Each row is a point on a tangle of strands that fork and nearly touch. The rows are in no order.
Two points are linked if the straight distance between their rows is under 41.3. Some points are linked to none.
vav: [-6 -4 -21 -63 -13 -12 -20 -20 4 -31 31 -2 -19 -1 -33]
Rez: [26 22 -34 -23 14 -3 -26 -39 -4 23 1 -17 -12 10 -48]
Nogu: [29 9 -23 -9 -9 6 -2 -23 7 4 -15 -8 -2 13 -55]
dig: [25 19 -41 26 -6 24 15 -36 -8 38 -10 24 -9 4 19]
nadip: [17 19 -12 37 -1 29 -1 -27 20 54 -9 22 -4 10 13]
naz: [23 11 -41 4 -3 15 18 -27 -19 5 -1 13 -10 -5 19]
duduf: [15 1 -17 2 -11 -1 21 -5 -16 -16 -16 2 4 0 2]
muvos: [20 4 -24 12 -7 10 21 -16 -17 1 -10 7 0 -1 18]
Bunob: [-13 -14 -4 -42 -2 -22 13 8 -11 -32 6 -4 -14 -4 -1]
bez: [22 6 -7 13 2 23 4 -18 11 19 -10 -13 1 9 -17]
Bugab: [13 9 8 43 0 27 -11 -18 31 49 -4 25 -1 8 23]
gib: [-46 -15 60 21 15 -11 -18 51 -3 15 15 -10 17 -11 26]
sover: [28 18 -25 -17 19 5 -21 -35 -3 36 5 -21 -16 10 -33]
pimo: [6 4 25 40 4 19 -19 -13 36 45 5 33 -8 7 34]
tido: [5 4 37 45 17 19 -31 -7 50 39 5 48 -4 -3 33]
voko: [-17 -6 -22 -66 -20 -16 -9 -9 4 -41 26 5 -14 -6 -22]
Nebuk: [31 12 -31 -21 -5 1 -15 -31 2 8 -6 -7 -7 12 -61]
lodo: [8 2 13 29 -9 7 8 15 11 -16 -26 -4 35 0 -18]
zovu: [-39 -18 63 24 17 0 -28 42 11 19 16 3 21 -18 34]
bola: [-30 -7 22 11 -3 -25 9 32 -38 4 3 -6 1 -9 38]
voz: [7 19 -44 -32 4 8 1 -28 -14 -23 31 3 -22 -8 6]
dukem: [-9 -1 21 19 -9 -8 2 31 5 -23 -27 -10 30 1 -16]
posil: [-33 -4 24 13 -7 -31 -3 54 -19 -18 -20 -14 13 0 -6]
tet: [-21 -1 21 15 -13 -26 1 43 -13 -22 -25 -10 21 1 -9]
zeti: [-27 -25 31 -26 10 -27 13 30 -6 -14 8 -24 -8 5 7]
Zud: [14 2 -13 11 -18 -6 23 1 -12 -22 -27 4 16 3 -13]
Lek: [19 5 5 26 6 31 -4 -10 25 26 -9 -12 13 7 -13]
mitam: [-31 -9 -18 -52 -8 -32 9 13 -13 -46 12 7 -14 -8 5]
Rov: [-31 -32 40 -36 19 -28 16 29 0 -6 18 -30 -12 6 6]
Mev: [-24 -4 -24 -60 -17 -19 2 -2 -1 -47 22 7 -14 -7 -9]
tovar: [-38 -17 -3 -33 -5 -49 7 40 -27 -33 -4 0 -12 -2 5]
vima: [16 18 -53 -7 -4 12 19 -26 -26 -20 9 18 -9 -11 25]
bubem: [22 16 -25 33 -6 26 9 -31 4 44 -11 20 -4 8 16]
nuku: [25 7 -15 18 -13 13 16 -11 11 -6 -25 -2 17 11 -41]
gato: [10 -9 6 -7 3 6 10 -7 0 0 0 -18 -9 4 1]
zes: [0 -6 46 44 18 17 -36 4 43 30 5 47 9 -12 34]
Veb: [17 -4 -7 -19 2 5 6 -15 -2 -5 2 -16 -15 4 -13]
zotal: [-7 -21 45 -3 16 10 -4 10 23 14 15 -30 -1 7 8]
Daka: [-41 -7 33 11 3 -33 -1 54 -24 -8 -5 -19 5 -2 8]
Vug: [20 4 -16 13 -22 0 20 -5 0 -20 -30 5 19 9 -31]
Mamu: [1 -14 26 0 7 6 7 2 8 8 5 -23 -3 5 11]
Kotu: [21 9 -3 -10 19 12 -21 -29 7 43 8 -29 -18 13 -24]
nuzal: [-37 -17 12 -23 -2 -45 10 44 -26 -24 -6 -11 -8 1 5]
Buni: [13 1 10 39 4 32 -6 -3 26 25 -8 3 21 3 6]
Puf: [7 5 -26 -49 -2 -4 -9 -24 -3 -26 27 -4 -23 -3 -23]
Suren: [-23 -3 -16 -23 4 -23 19 12 -38 -29 15 6 -12 -15 39]
zuvul: [-22 -17 20 -15 -1 -29 11 30 -12 -20 -8 -16 -1 4 2]
Valem: [-8 -13 5 -21 -5 -20 14 13 -13 -25 -9 -8 -5 0 1]
til: [28 10 -12 10 -3 17 4 -17 14 10 -16 -13 4 13 -45]
vev: [7 17 -37 -43 5 0 -12 -31 -7 -21 36 -4 -24 -3 -14]
fisul: [26 20 -52 16 -2 22 19 -37 -19 24 -7 22 -9 -1 16]
pabik: [12 5 5 38 -3 20 5 8 16 -6 -23 0 38 0 -18]
Duv: [12 -4 -14 -36 1 -3 4 -16 -4 -17 10 -10 -18 1 -17]
vikor: [12 2 8 49 4 31 -3 3 22 12 -17 8 39 -5 -5]
tumin: [4 21 -49 -26 -3 6 10 -23 -18 -34 23 11 -16 -12 15]
paga: [-21 0 31 36 -11 -5 -4 27 -20 11 -3 4 19 -9 36]
kepa: [-12 -13 54 38 15 14 -36 17 29 24 9 33 19 -17 35]
zarev: [-24 -17 60 29 13 5 -26 25 21 23 16 14 17 -14 38]

A fork is a point with three links, a tip a point with one. Leave the first point through the second and follow the links. Name the first fork or tip that comes.
vev / voz -> naz
pabik / vikor -> til
mitam / Mev -> Puf
Bugab / pimo -> gib
Mev / mitam -> zuvul
til / Nogu -> Kotu
lodo / dukem -> Daka

Follow the links from the first point to the second, and from the first to the third. Name the last point that the two ways share.
Zud / nadip / vev -> naz
Buni / Rez / Zud -> til
vima / Mev / Veb -> Puf

Name the points in between on the shortest way along the links from the first point to the second, in order.
Mamu / Puf -> gato, Veb, Duv
zes / Bugab -> tido, pimo
Bugab / tumin -> nadip, bubem, dig, fisul, naz, vima
muvos / bez -> duduf, Zud, Vug, nuku, til
Valem / Rov -> zuvul, zeti
Daka / lodo -> posil, tet, dukem
